Each row is a point on a landscape with many valleys, with its height.
From any point a ball rolls to the lowest of the 2 points nearest to it. It stops when none of these is lower. Distance is the straight distance between rows; heights are no part of it.
K_285: [164 186 139 124 141 124  81 121 125 121 142 105 130  64  94 171 131 156
 145 156 115 103 140 128  60 126 131 100  84 146 173  87 140]  height 5.38
K_618: [101 121 124 103  92 194 136 102 116 134 130 120 124 132 153 109 154 114
 122  75 154 131 152 103 128 186 115 119 131  98 118 105 137]  height 6.29
K_681: [110 110 222 150  99  61 130 178 129 159 112 126 162 160 172  82 109 147
 120 121 130 164 142 167 184 126 107 206 194 122 106 178 140]  height 3.03
K_784: [149 137 147 153 176 104 128 135 144 104  98  88 196 129 170  86 142 161
 127 147  90 145 110 128 118 122  93  97 113 151 137 139 111]  height 5.50
K_911: [163 147 127  96 136 174  94 145 121 102 122 119 154 133 129 126 144  89
 145  47  87  96 154 165 193 136 145 162 169  90  61 178  99]  height 5.39
K_652: [ 90 116 182 132 126  47 132 154 116 169 124 126 168 165 149  74  82  67
 139 142 161 162 142 148 153  97 140 152 138  83 113 159  90]  height 5.77
K_374: [114 127 138 125 110 162  83 120 102 106 135 144 132 141 167 105 168 158
 118  86  99 100 165 140  71 142 165 115 123 114 183 116 154]  height 3.80
K_841: [128  64 172 144 100  95 143 165 124 158 118 125 179 149 150 107 160 105
 120 119 110 134 109 111 143 126 114 195 168 129  98 172 127]  height 3.08
K_980: [123 130  82 121 102 194 130 130 109 128 149 148  56 127 123 150  86 134
 125  96 134 145 146 121 166 193 141 122 143  96 108 109 174]  height 2.89
K_692: [145 146  73 139 155 174 192  63 125 119 161 115 107 169 146 140 105 140
 111 160 176 130 141 140  72 191 132  28 130 132 106  75 141]  height 2.90
K_623: [ 95  99 173 142 118  80  92 124 122 153  95 127 158 128 168  75 126 119
 112 139 130 195 132 131 187 138 156 165 135  96 124 115 118]  height 2.03
K_263: [142 139  78  96 159 140 182 115 106  76 138 116 114 135 176 118 142  82
 125 136 155 119  79 116 179  91 109  78 134 160 127  93  92]  height 1.69
K_399: [175 174  95 101 155 158 138 131 161  37 127  88 160 112 130 172 135 100
 158  70 121  96 168 152 173  70 136  96 151 132 102 120 103]  height 5.60
K_856: [109 136 109 127 146 117 169 127 104 125 134  90 129 120 158 103 113  82
 168 144 140 162 107 113 141  83 119 100 114  98 127 107  93]  height 0.97
K_696: [120  95 168 163 159 103 138 148 114 161 125 101 159 115 161 105  98 114
  96 177 130 185 136  71 142 172 116 108 138 118 146 147  91]  height 5.41
K_128: [100  97 123 117 141 105 154 136  99 173 136 173 112 150 129 109  70  49
 144 167 166 136 123  80 190 129 105 139 154 114 118 147 106]  height 3.26
K_429: [ 78 146  98 129 143 178 142  89 142 107 142 174 132 133 156 114 111 122
 118 139 152 122 148  94 121 186 147  68 145 155 142  95 150]  height 6.41
K_333: [127 106 178 131 105 104 127 154 144 151 107  96 201 125 135  84 144 139
 103 123 101 128 102 132 123 104  80 182 126 118 102 157 114]  height 2.75
K_208: [127  93 189 163 125  55  99 181 123 193 116 124 172 162 142 106 164 105
 115 146 126 106 119 103 143 140 110 214 149  91 107 196 112]  height 2.96
K_743: [101 118 143 121 106 105  70 117 135 177  86 151 122  95 126 144 144 151
 103 157  92 114 123  91 135 151 130 187 126 140 126 181 122]  height 1.75
K_443: [ 89 103 129 110  63 171 124 109 139 155  88 148 126 131 133 100 159 113
 121  87 137 116 136  98 134 150  95 164 112 115 119 134 134]  height 6.21
K_260: [ 95  66 152 136 125  78 124 110 136 136 108 130 147 120 115 111 125 119
 112 172 122 199 129 133 144 103 140 154 147  99 133 124  82]  height 2.04
K_166: [163 128  76 130 161 176 140 104 127 115 167 106 111 123 109 171 121 128
 142 124 125 135 122 120 128 163 133  93 143 115  95 134 130]  height 5.07
K_326: [124 116 105 124 117 152  92 133 130 136 161 121  92 104  92 148 110 169
 124 115 122 160 102 102 111 136 146 123 106 145 144 113 158]  height 3.22
K_231: [154  92 106 117 130 146 144 140 148 126 123 173 153 147 101 104 111  89
 125 138 113 147  83  78 163 162 123 115 146 123 113 133 105]  height 3.57
K_273: [ 94 145  82 133 129 146 180 150 105  98 143 160 109 158 137 108 109  86
 121 106 157 108 122 119 165 111 156 115 134 111 127 129 132]  height 6.59
K_357: [ 81 179  79  80 110 141 124  83 120 145 127 103 115 122 122 134  99 110
 159 125 192  98 135 111 111 131 100 102 123 110  98  90 127]  height 6.25
K_866: [132 143 107 138 109 107  81 146 111 173 138 152 108 115  66 153 133 143
 150 135  88  80  93 128 139  99 112 155 109 112 130 155 165]  height 6.77
K_708: [138 134 122 148 202 113 159  95 122 141 145  57 143 132 124 151 106 127
 142 162 127 162 116 135 103 100 100  39 104 131 115 115  87]  height 3.12
K_927: [122  30 155 182 102  64 184 155 139 169 125 116 134 142  82 131 139 169
  68 160  88 150  80 132 113  92  85 175 118 171 146 125 145]  height 6.88
K_355: [119 118 133 119 114 107 126  92 123 123 118 130 144  95 152 126 157 129
 132 131 133 177 154 179 137  91 173 134 124 121 143  72 106]  height 6.06
K_718: [169 147 134 103 148 154 102 150 148  84 131 114 196 111 140 136 166 102
 168  78  70  95 152 182 165 121 132 144 163 114 109 158 123]  height 5.46
K_894: [ 85 159  86  84  82 136  88  54 141 163  99 189  44 123 100 162 130 141
 150  98 171  85 154 149 119 149 131 160  99 128 111 113 140]  height 6.91
K_396: [193 169  85 132 176 153 158 144 107 101 147  87 107 125 109 163  89  97
 163 100 129 154  97 119 142  97 100  44 113 125 118 120 105]  height 5.19
K_542: [153 168  89 125 160 159  91 113 119 109 160 117 126 126 111 152 148 109
 151  92 130 101 126 115 145 124 152  99 145 109 122 111 134]  height 5.15
K_320: [171 129 134 126 107 132  93 139 129 147 138 139 108  92  80 154 127 131
 123 153  99 123 124 146  73 108 162 174  96 142 174 146 139]  height 3.49
K_309: [164 154  48 120 153 183 192  72 146  69 174 111  86 172 150 166 110 130
 126 117 176 113 121 139 118 150 159  31 159 124 110  62 127]  height 2.63
K_322: [155 132 183 152 191 120 145 144 148 116 120  51 209 119 191  71 133 120
 127 156 125 153 106 177 115  83  96 103  96 144 129 146  68]  height 5.36
K_884: [171 179  75 116 169 143 168  90 129  81 156  93 121 143 136 182 133 110
 151 103 157 122 120 159 116 121 158  30 140 128 110  76  99]  height 2.42
K_144: [151 102 115 117 116 187 109 123 153 113 123 149 114 110 129 153 155 164
  85 132  92  81 124  90  60 182 155 139 130 163 178 151 133]  height 4.41
K_160: [157 178 187 129 149 123 117 182 109 134 138 102 170 126 164 105 126  94
 157 112 116 130 128 160 159  80 132 124 128 103 109 168 111]  height 1.61
K_531: [144 138 132 123 126 116 124 120 110  99 147 144 115  96 131 128 154 107
 165  71 100 134 132 165 199  92 149 130 117 127 108 138 134]  height 5.87
K_236: [152 103 139 124 110 125 107 142 143 139 113 106 182  91 115 135 164 148
 116 134  77 117  98 104  96 120  90 163 114 136 144 153 122]  height 2.43
K_689: [104 146 156 114 109 141  95 124 141 115  93 159 155 100 145 118 145 166
 145  65  97  89 189 161 140 112 142 187 132 152 106 202 148]  height 4.06
K_258: [ 66 136 109 112 128 126 125  95 122 143 128 123 133 102 119 152 146 155
 143 125 149 103 130 108 107 112 112 135 133 147 125 141 140]  height 5.91
K_440: [ 95 166  42 103 122 164 156 121 122 100 148 164  97 148 124 120 106 111
 136 124 154  81 112 101 171 119 116 115 164 132 120 105 150]  height 6.53
K_123: [137 191  93 113 154 166 121 115 124 109 136 106 164 140 158 121 129  93
 154  65 141 107 164 128 169 161 153  79 154  88 100  96 115]  height 5.22
K_704: [118  92 189 143  99  84 151 163 148 143 105 142 153 142 147  88  95 111
 133 102 111 175 161 112 205 127 110 160 164 137  88 192 137]  height 3.39
K_29: [102  99 103 115  94 161 132 137 134 166 108 153 117 141 116 126 139 132
  99 132 129 110  92  89 113 163  96 168 116 153 138 144 139]  height 6.13
K_666: [141 126  57 136 126 150 179 123 147  81 150 117  97 128 122 132 118 141
 131 104 129 141  77 170 129  99 108 102  63 178 148  85 148]  height 5.92
K_20: [114 142 134 129 113 146 134 104 107 110 142 107 120 142 129 140 168 168
 131  83 134 122 158 143  43 159 157  84 105 129 185  76 146]  height 3.60
K_168: [136 148  91  84 121 164 143 108 167  60 127 129 113  84 138 173 111 102
 144  59 144 155 140 131 184 110 143 104 105 142 113 130 116]  height 5.75
K_635: [140 136 119 154 182 101 116 130 143 123 130  94 164 104 133 109 147 158
 111 159 110 118 103  83 102 144 117  90 128 154 138 135 132]  height 5.61
K_430: [113 112 199 150 138  66 124 161 115 166  99 105 186 164 142  75  70  83
  94 180 150 185 138  91 140 139 119 143 143  92 132 157  93]  height 5.58
K_846: [164 135  52 103 134 164 165 120 159  86 158 125  72 131  97 184 110 160
 145 153 142 133  80 185 117 116  93 115  95 170 121  80 156]  height 5.85
K_898: [155 158  39 111 153 223 142 127 132  92 164 109  85 157 122 196 131 126
 151 103 164  91  90 118 129 161 135  90 147 132 113  58 143]  height 5.74
K_557: [152 194  92  85 119 171  97 104 145  81 145 171 104 134  91 150 140 125
 143  53 131  49 163 156 102 135 158 128 115 130 144 119 147]  height 5.63
K_155: [ 86 105 106 162 147 111 169 126 124 122 144 133  96 128 105 131  77 167
 116 182 146 176 108 164  79  96 116 127  96 127 148  94 121]  height 6.50
K_838: [103  68 177 163 127  73 188 161 151 125 123 116 181 137 134  91 104 128
 115 141 128 180 130 113 125  98  88 139 134 137 126 182 133]  height 4.02
K_60: [ 98 108 108 131 130  99 189 150 136 140 145 137  88 146 107 167 109 104
 120 158 166 156  42 127 193 107  88 166  97 174 148 103 129]  height 6.03
K_781: [110 115 149 155  95  70  99 161 122 179 134 135  99 124  65 141 122 140
 126 163  89  99 117 124  98  85 116 170  97 110 137 163 133]  height 6.71
K_919: [153 133 234 145  59  82  84 157  96 166  95 117 166 102 131  82 168 135
 134 117  69 107 152 196 120 100 119 204  79  95 142 117 140]  height 2.59
K_174: [176 107 219 150 118  15 109 191 128 177 137 112 168 155 134 111 153  91
 143 131 129 115 112 138 157 113 116 195 131 108 125 157 126]  height 2.60
K_863: [127 126 118 150 178 145 144 150  91 143 141  87 131 133 147 128  93 123
 107 167 134 158 106  63 112 169 101  66 117 123 135 145 108]  height 5.28
K_456: [ 63 114 116 144 138 100 161 110 108 141 128 174 121 134 142  89 146 120
 116 165 148 132 152 132 137 101 162 123 142 111 144 116 122]  height 6.26
K_922: [188 162 119 112 133 151 104 136 170  46 129 119 192 102 104 157 138 122
 147  64  87  64 161 170 145  93 125  99 140 158 110 136 135]  height 5.54
K_413: [136  72 109 124 126 177 135  93 145 119 131 159 127 140 135 117 134 141
  93 153 117 164 139 113  82 194 161 119 128 128 157 118 127]  height 4.42
K_233: [108  61 148 166 115 116 171 123 115 138 110 151 145 132 150  93 159 145
  81 141 113 168 115 135 129 125 139 150 146 150 151 107 155]  height 6.57
K_139: [ 45 110 131 137  93 104 118  97  98 153 125 165  85 120 121 109 162 138
 114 125 141 121 138 147 113  95 148 164 116 136 140 113 139]  height 6.12
K_559: [121 138 206 148  95  68 111 180 139 144  81 128 166 117 125 116 120 142
 139 126 114 154 162 140 127  83 111 180 126 120 128 190 113]  height 4.52
K_818: [109 128 100 110  97 194 117  97 126 122 134 149 114 131 138 121 142 144
 125  67 121  70 196 111 138 216 127 114 159  86 119 109 140]  height 6.37
K_987: [114  63 197 162  96  78 198 165 165 118 122 120 184 165 171  77 108 124
 104 113 119 183 119 115 196 116  95 124 164 151 104 172 154]  height 3.72
K_116: [ 85 161 181 129 146  66 153 143 110 152 110  96 149 147 166  93 102  69
 145 148 169 167 131 170 165  58 148 135 135  98 135 119  70]  height 5.90
K_726: [142 128  97 112 211 143 151 119 129 125 148 116 116 162 102 157 117 115
 157 170 138 113 115 119 102  85 117  85 154 159 106 145 100]  height 2.33
K_540: [145  96 217 137 142  50 146 186 157 142 128 108 190 172 177 101 120 132
 143 142 114 145 111 167 174  91 106 173 165 149 112 180 144]  height 3.38
K_903: [146  71 161 141  99 132 146 150 125 143 130 175 162 169 153  93 148  64
 123 103 111 126 130 110 197 165 114 190 168 121  99 172 128]  height 3.37
K_883: [100  85 103 142 106 127 202 150 134 105 150 183 119 172 136  88 102 118
 110 120 130 122 132 117 174 123 142 127 158 153 125 154 156]  height 6.68
K_650: [153 173  90  68 115 158 149  93 152  49 136 107 123 109 154 181 137 105
 161  55 152 100 162 136 170 140 140  86 144 122  92 113 101]  height 5.67
K_646: [ 98 110  93 123 136 127 200 130 133 124 160 142  95 133 107 122 131 129
 128 128 147 135  66 157 147  62 109 137  97 175 153 107 143]  height 5.97
K_436: [142 147 160 105  99 127  85 121 138 132 117 155 156  93 125 131 164 141
 123 115  89  88 149 157 122 101 171 189 113 166 147 177 121]  height 3.87
K_940: [147 163 113  94 150 125 112 134 159  88 117 129 139  97 133 134 121  96
 157  83 114 143 113 129 187  79 154 120 113 152 125 147 118]  height 5.80
K_157: [138  74 191 153  52 103 119 164  99 148  54 138 115 144 157  83 155 175
  77 149  96 140 168  76  62 169 148 174 131 104 166 165 147]  height 5.64
K_397: [123 112 143 158 169  81 159 150 142 142 135 103 128  98  97 149 112 157
 132 190 109 151  96 132 120  82  88 111  84 149 150 139 107]  height 2.69
K_276: [108  60 147 142  55 121 111 153 117 164  77 150 111 148 114 108 128 172
  63 148 105 139 121  80  77 164 136 182 120 125 163 132 162]  height 5.86
K_266: [120 108 124 136 105 166  75 115 116 127 125 167  73 158 145 117 155 150
 108  83 127 125 167 126  87 190 188 138 123 120 171 121 164]  height 4.01
K_535: [146 151 138 137 117 113 114 109  84 115 141 133 113  84 107 130 154 103
 155  97 115 148 143 183 142  86 186 117 100 107 144 102 134]  height 5.94
K_991: [ 92  76 112 147  72 153 131 127 151 185  93 147 128 136 127 122 143 173
  87 174 101 106 113  91  56 166  98 151 137 153 156 127 166]  height 6.02
K_418: [126  92 222 161  79  99  94 176 116 142  64  97 174 122 152  78 161 171
 114 164 106 145 157 119 100 140 134 178 164  87 127 157 129]  height 5.06
K_889: [155 123 243 167 127  74 104 184  99 157 118  57 175 139 180 109 142 131
 108 127 139 183 125 155 172 118 125 173 154 105 127 134 111]  height 2.97
K_878: [113 141 163 123 114 118  47 101  92 162  83 129 110  94 160 110 164 162
 125 107 117 133 202 112 123 176 173 144 131  88 130 152 121]  height 5.78
K_47: [133 144  69 114 109 152  71 118 119 147 140 165  64 123  79 159 131 133
 131  93 107  98 123 120 145 136 120 165 127 116 104 148 170]  height 6.81
K_406: [127 126  95  84 126 152 137 113 121 136 128 183 112 155 125 119  94  71
 143 152 127 133 111 101 182 136 127 130 159 108 112 144 104]  height 3.42
K_962: [107 129  87  87  91 181 108  61 122 118 116 206  76 145 120 114  96  90
 119  78 147  98 182 117 168 195 133 125 141  73 104 134 117]  height 2.45
K_271: [110  87  82 145  98 157 164 145 114 140 164 160  78 154 111 126 107 149
 124 161 128 148 127 131 109 153 125 132 158 133 124 136 157]  height 6.86
K_755: [ 82 171  91  98 106 104 110  89 155 139 140 137  66 103 104 195 134 177
 148 164 180  95 115 159 119 139 121 144 126 155 121  82 168]  height 7.01
K_348: [147 175 102 118 159 125 117 138 128 120 143  99 108 102 107 148  80 103
 172 149 147 140 100 115 109  88 105  84 104 152 139 121 121]  height 5.24
K_63: [146 114 136 161 180 116 172 115 125 140 148  70 108 116  96 147 122 170
 110 174 121 151 111 167  88 110  77  79  86 122 133 118 120]  height 2.91
K_318: [ 85  71 117 144  81 140 172 146 108 136 148 203  91 178  97  94  87 114
  90 138 143 141 132 110 141 146 152 153 135 143 143 133 173]  height 6.78
K_34: [176 207  83 105 120 167  98 118 144  78 159 149 103 121  57 180 133 127
 161  82 138  41 130 160 135 117 133 107 137 150 114  75 163]  height 5.66
K_538: [159 125 128 127 192 124 137  79 151 118 126  79 158  89 132 132 144 147
 128 166 134 143 142  73 129 167  80  76 150 154 111 114 111]  height 5.71
K_508: [120 100 235 160  77  41  92 187 120 148  78 108 165 113 122 103 150 155
 112 149 100 116 148 157 111 106 121 219 155 110 109 161 133]  height 4.77
K_832: [165 151 109 115 189 135 149 119 124 116 151 117 132 128 101 152 151 104
 164 183 118  92  93 157 104  55 103  97 121 182 135  88 100]  height 2.15
K_644: [119 145 164 134 145 107 146 153 117 116 125  88 165 108 131 128 126 110
 165 141 122 149 107 139 152  83  99 121 116 126 113 142 103]  height 1.31
K_895: [ 88 124 148 122 117 116 111 127 124 185  89 163 131 114 128 118 102 110
 103 138 133 145 123  77 174 138 105 180 143 163 126 178 129]  height 1.28
K_28: [169 124 224 150 113  78 108 187 105 128 105  94 188 113 127 102 134 135
 134 159 105 140 152 176  98  75 125 168  96 120 138 156 106]  height 4.73
K_998: [151 185 121 102 151 178 111 135 111 106 110 105 155 174 152 133 131  77
 142  36 132  96 156 129 215 149 129 128 140  80  74 139  92]  height 5.32
K_218: [111  57 160 134 113 103 150 108 134 148 119 168 133 140 133  95  97  82
  98 174 129 191 129  93 167 160 127 153 155 128 133 126  93]  height 2.53
K_736: [ 74 120 108 122 142 147 126 117 143 130 123 169 132 130 149 100 106 137
  94 184 144 110 133  57 130 177 121 113 125 158 158 135 146]  height 6.51
K_986: [107 142 112 160 161 105 130 152 132 133 145 123  98 117  72 160  82 174
 117 205 126 133  98 142  51 102 120 124  97 136 148 100 153]  height 6.56
K_519: [120 131 128 147 131  98 106 177 108 153 122 127  92 105  89 155 117 186
 132 200 111 111 119 118  46 115 117 150  92 107 149 138 124]  height 6.63
K_553: [203 145 127 131 178 152 118  99 139 102 152  81 132  97 120 173 145 166
 127 133 114 145 115 121  52 145 141  82 125 147 142 112 131]  height 4.86
K_341: [130  59 162 179 118  79 166 148 133 125 116 119 162 144 129 100 149 170
  63 146  75 154 112 126 110 106 118 137 107 171 151 135 156]  height 6.73
K_275: [ 72  64 144 153 103 114 184 124  75 117 145 159 128 173 153  67 150 111
  95 133 154 153 127 124 157 116 153 120 140 119 145  97 155]  height 6.42
K_855: [ 91 188  47 112 128 183 138 135 132  90 169 145  87 152 120 152 106 134
 133 101 150  62 143 110 120 167 136  87 159 130 114 106 164]  height 6.49
K_297: [113 158  80 123 120 176 115 124 107 136 157 130  66 135 131 173 113 145
 134 111 150 135 124 136 112 150 155 116 115 105 147  88 145]  height 3.07
K_862: [130  96  98 132 191  96 149 143 134 146 130 118 119 136  85 145 115 147
 148 193 110 112  79 105 104  94  89 111 132 165 143 150 126]  height 2.50
K_478: [ 83 156 112  91  92 137 116  62 144 123 107 137 109  86 135 153 161 145
 148  96 121  97 159 115 150 124 105 154 141 145  91 146 143]  height 5.83
K_771: [136 110 213 140 131  58  96 153 123 169 116 104 168 144 167  99 125  85
 122 107 148 181  98 149 210 130 125 187 160  95 121 135 113]  height 2.56
K_661: [195  92 243 172 123  57 156 186 143 137 131  70 189 131 143 122 129 132
 121 173  79 156 124 170 126  80  88 160 108 142 132 176 115]  height 4.96
K_96: [124 168 122 106 135 135 121  75 179 132 142 127 103  89  97 220 125 190
 153 173 169 127 106 142  95 131 125 135 123 187 150  71 161]  height 7.06
K_91: [104 174 114 111  97 143 124 111 151  97  99 160 134 111 125 114 140 134
 157  57 135 112 190 161 113  96 141 149 117 110 101 165 127]  height 4.23
K_232: [ 90 194  79  77  92 125 104  60 162 119 142 155  71 105 134 168 141 138
 169 107 193  69 122 143 135 143 118 133 120 136 104  78 141]  height 6.96
K_59: [105 121 125 158 138 122 146  98 113 112 154 104 107 113 137 125 155 180
 123 131 120 162 149 169  42 126 127  74  89 117 167  89 138]  height 3.40
K_235: [ 59 125 120 119  85 122 120  87 125 143 129 143 101 126 101 133 152 186
 124 145 151 129 158 133  67 144 115 143 141 131 148 100 143]  height 6.00
K_195: [125 135  71  95  96 202 124  99 107 119 152 176  73 151 128 158  76  94
 134  93 182 125 162 126 163 187 155 107 153  87  90 126 125]  height 2.71
K_720: [171 103 197 151 128  71 120 209 110 155 154 117 160 166 132  92 147  90
 122 108 106 113 122 130 134 128 155 152 128  68 110 166 141]  height 2.23
K_125: [171 212 122 117 126 146  67 116 133  96 139 144 126 120  95 144 147 139
 164 103 120  60 152 142  71 152 171  99 101 119 157 105 146]  height 5.55
K_606: [154 191  97 109 155 160  96 117 136 135 143 123  97 105 107 158 126 113
 146 158 136 111 123 132  99 110 145 134  90 156 149 105 122]  height 5.31
K_475: [116 142 125 104 110 161 138 134 158 106 120 140 140 129 133 103 127 111
 157  91 147 146 149 151  89 116 165 127  92 109 140 138 108]  height 4.37
K_905: [ 93 107 154 152 148  73 165 140 111 162 140 136 104 141 131 130  97  79
 138 159 158 182 105  94 186 103 130 137 152 124 124 143 109]  height 3.09
K_562: [172 177  44 103 157 194 117 159 128  87 139 124  90 137  86 192 117 121
 150 111 141  58 105 135 142 105 112 120 151 157 122  77 129]  height 5.70
K_801: [150 121 129 104  90 165  68 137 123 145 115 168  93 131 112 144 165 136
 122 121  91  87 127 164  91 128 184 184  96 145 175 159 133]  height 3.67
K_227: [116  63 149 123 132  84 140 146 124 173 144 149 104 155 100 135 103  72
 106 159 148 167  83  94 155 137 155 176 138 135 131 128 117]  height 2.87
K_268: [167 115  59 122 163 167 146 147 143 103 141 104 124 137 101 141  95 106
 133 117 123 136  75 105 141 126  96  87 128 128 112 124 120]  height 5.14
K_705: [144 170 145 128 118 139  74  97 144 121 147 131 114  92 125 161 166 164
 148 119 114  88 168 138  58 154 171 123 123 145 174 116 124]  height 5.48
K_952: [117 130  95 159 175 132 173  84 124 111 161 102 116 150 130 120 107 172
 122 149 146 145 136 156  71 144 119  42 119 131 142  90 146]  height 3.15
K_924: [ 76 179 123 121 133 114 121  79 130 148 112 119 149 115 145 121 109 112
 142 145 188 147 163 115  96 119 123  89 139  94 119 111 103]  height 6.16
K_411: [ 93  70 202 168 105 122 116 143  97 146  74 111 119 123 147  87 163 172
  79 157 117 151 176 106  76 139 141 155 153 103 147 111 135]  height 5.35
K_216: [185 112 126 132 178 143 115 117 157 114 118 114 152 110 123 138 149 158
 103 152  78 154 113 150  83 151 150  99 104 149 156 124  87]  height 4.74
K_283: [174 154  24 105 138 186 156 130 153  76 167  95  84 143 107 194  98 161
 160 142 173 131  76 168 134 164  96  76 134 137  92  64 133]  height 5.79
K_865: [174 136 116 133 132 149 113 168 139 125 155 127 121 112  82 160 102 123
 142 113 102 132 101 122 118 117 149 121  92 133 149 164 131]  height 3.35
K_942: [121 164  83 113 131 199 100 131 120 113 139 149 107 129 117 155 146 141
 140  58 127  53 178 101 119 175 142 100 166 128  94 140 154]  height 6.44
K_915: [152 154 182 141  99 104  72 168 105 137 119 127 179 127 132  80 164 100
 147  98  84  94 132 152 128 117 139 175  85  87 145 128 120]  height 2.18
K_415: [174 153 162 147 128 111 118 199 102 136 129  89 169 141 137 103 131  97
 128  95  98 104 120 129 127 107 148 149  85 101 132 167 118]  height 1.89
K_26: [176 120 116 155 177 152 139 111 132 111 159 101 135 128 138 175 112 156
 116 143 119 157 132 101  75 198 137  59 145 129 110 138 132]  height 4.97
K_198: [128  96 218 165 111  32 155 189 149 151  94 105 147 125 123  99  95 117
 113 127 113 157 142 137 141  60 106 151 116 134 127 173 140]  height 4.29
K_270: [190  85 116 130 154 154 115 124 134 106 131 141 138 126 120 124 117 127
 108 175 111 164 111 110  94 166 182  99 117 120 141 133 101]  height 4.60
K_981: [174 156  83 117 193 149 164 117 127  93 132  97 135 118 141 142 154 118
 155 132 143  92  85 128 149  50  89  60 137 162 119  73 108]  height 1.97
K_665: [109 172  49  97  85 162  66  93 136 144 118 174  61 146  91 167 109 159
 146 129 147  78 109 158 123 162 113 156 134 127 104 110 180]  height 6.85
K_583: [ 66 170 151 119 141 106 119  98 112 152  80 111 162 126 160 101 110  97
 129 131 178 139 147 151 131  71 134 130 127  92 135  96  72]  height 6.04
K_305: [188 162  51 123 202 142 146 105 151  71 158  99 118 149 115 124 119 129
 139 133 132 122  89 146 127 112 126  12 146 149  97  79 134]  height 2.20
K_94: [ 93 125 155 126 114 120 125 101 104 165  82 174  99 115 150 119 116 111
 121 103 151 136 171  99 180 157 117 157 132 125  88 168 123]  height 1.70
K_609: [188  97 215 166 175  85 148 157 121 125 119  61 210 106 160  92 140 134
 117 168  80 149 119 206 128  77  94 139  92 140 132 130 100]  height 5.17
K_206: [114 152 103 112 150 137 156  85  99 112 137 102 131 130 160 129 132 113
 118 131 177 140  88 122 160 105 139  86 110 120 130  91 107]  height 1.34
K_604: [120 139 176 114 107 133  65  95 131 146  90 107 105  93 146 130 185 176
 131 120 130 115 193 108  59 162 156 136 117 109 172 137 136]  height 5.62
K_179: [133 170 117  85 116 157 108  87 171  88 121 128 116  92 133 174 155 129
 139  68 156  81 152 109 140 140 117 112 146 166  91 112 131]  height 5.76
K_203: [159 141 114 101 108 138  67 119 148 161 102 146 150 100 120 137 163 154
 111 110  85 100 121  89 115 157 134 157 125 124 129 164 141]  height 2.13
K_565: [ 86 124 117  82 121 154 114  76 106 143 106 189 100 127 141  97 133  99
 128 118 155  98 164  96 177 168 142 161 129  94  91 129 113]  height 2.10
K_707: [ 75 159  80 124 109 154 143  93 112 133 152 157  95 126 150 125 105 124
 127 127 203 111 141  96 129 173 115  70 139 109 112  93 153]  height 6.33
K_477: [161 111  79 143 168 172 151 140 114 138 165 105 106 149 123 142  65 111
 119 153 114 172  95  75 148 172  80  66 134 139 118 132 137]  height 5.20
K_908: [137  74 132 124 114 133 116 132 146 127  99 150 187 128 154  79 135  87
 112 130  99 161 103  89 191 169 115 152 155 132 103 150 119]  height 3.66
K_627: [ 70 101 146 164 143  71 162 145 107 133 144 145  99 135 111 110 123 128
 107 163 136 167 123 148 123  77 149 135 118 140 151 104 129]  height 6.38
K_135: [134  83 134 131 121 169  88 128 131 143 113 167  92 138 143 130 150 193
  94 152 104 143 138 101  73 189 183 136 122 141 185 119 145]  height 4.22

For each start below, name the point where the ball stops.
K_374: K_856
K_883: K_681
K_436: K_895
K_736: K_681
K_635: K_681

For each start below, name every point that the ball comes to, in order.
K_266: K_374 > K_20 > K_59 > K_952 > K_692 > K_309 > K_884 > K_305 > K_981 > K_263 > K_206 > K_856
K_689: K_436 > K_801 > K_320 > K_865 > K_326 > K_297 > K_980 > K_195 > K_962 > K_565 > K_94 > K_895
K_271: K_883 > K_273 > K_440 > K_855 > K_942 > K_818 > K_618 > K_443 > K_29 > K_991 > K_276 > K_157 > K_411 > K_418 > K_508 > K_559 > K_198 > K_838 > K_987 > K_704 > K_681
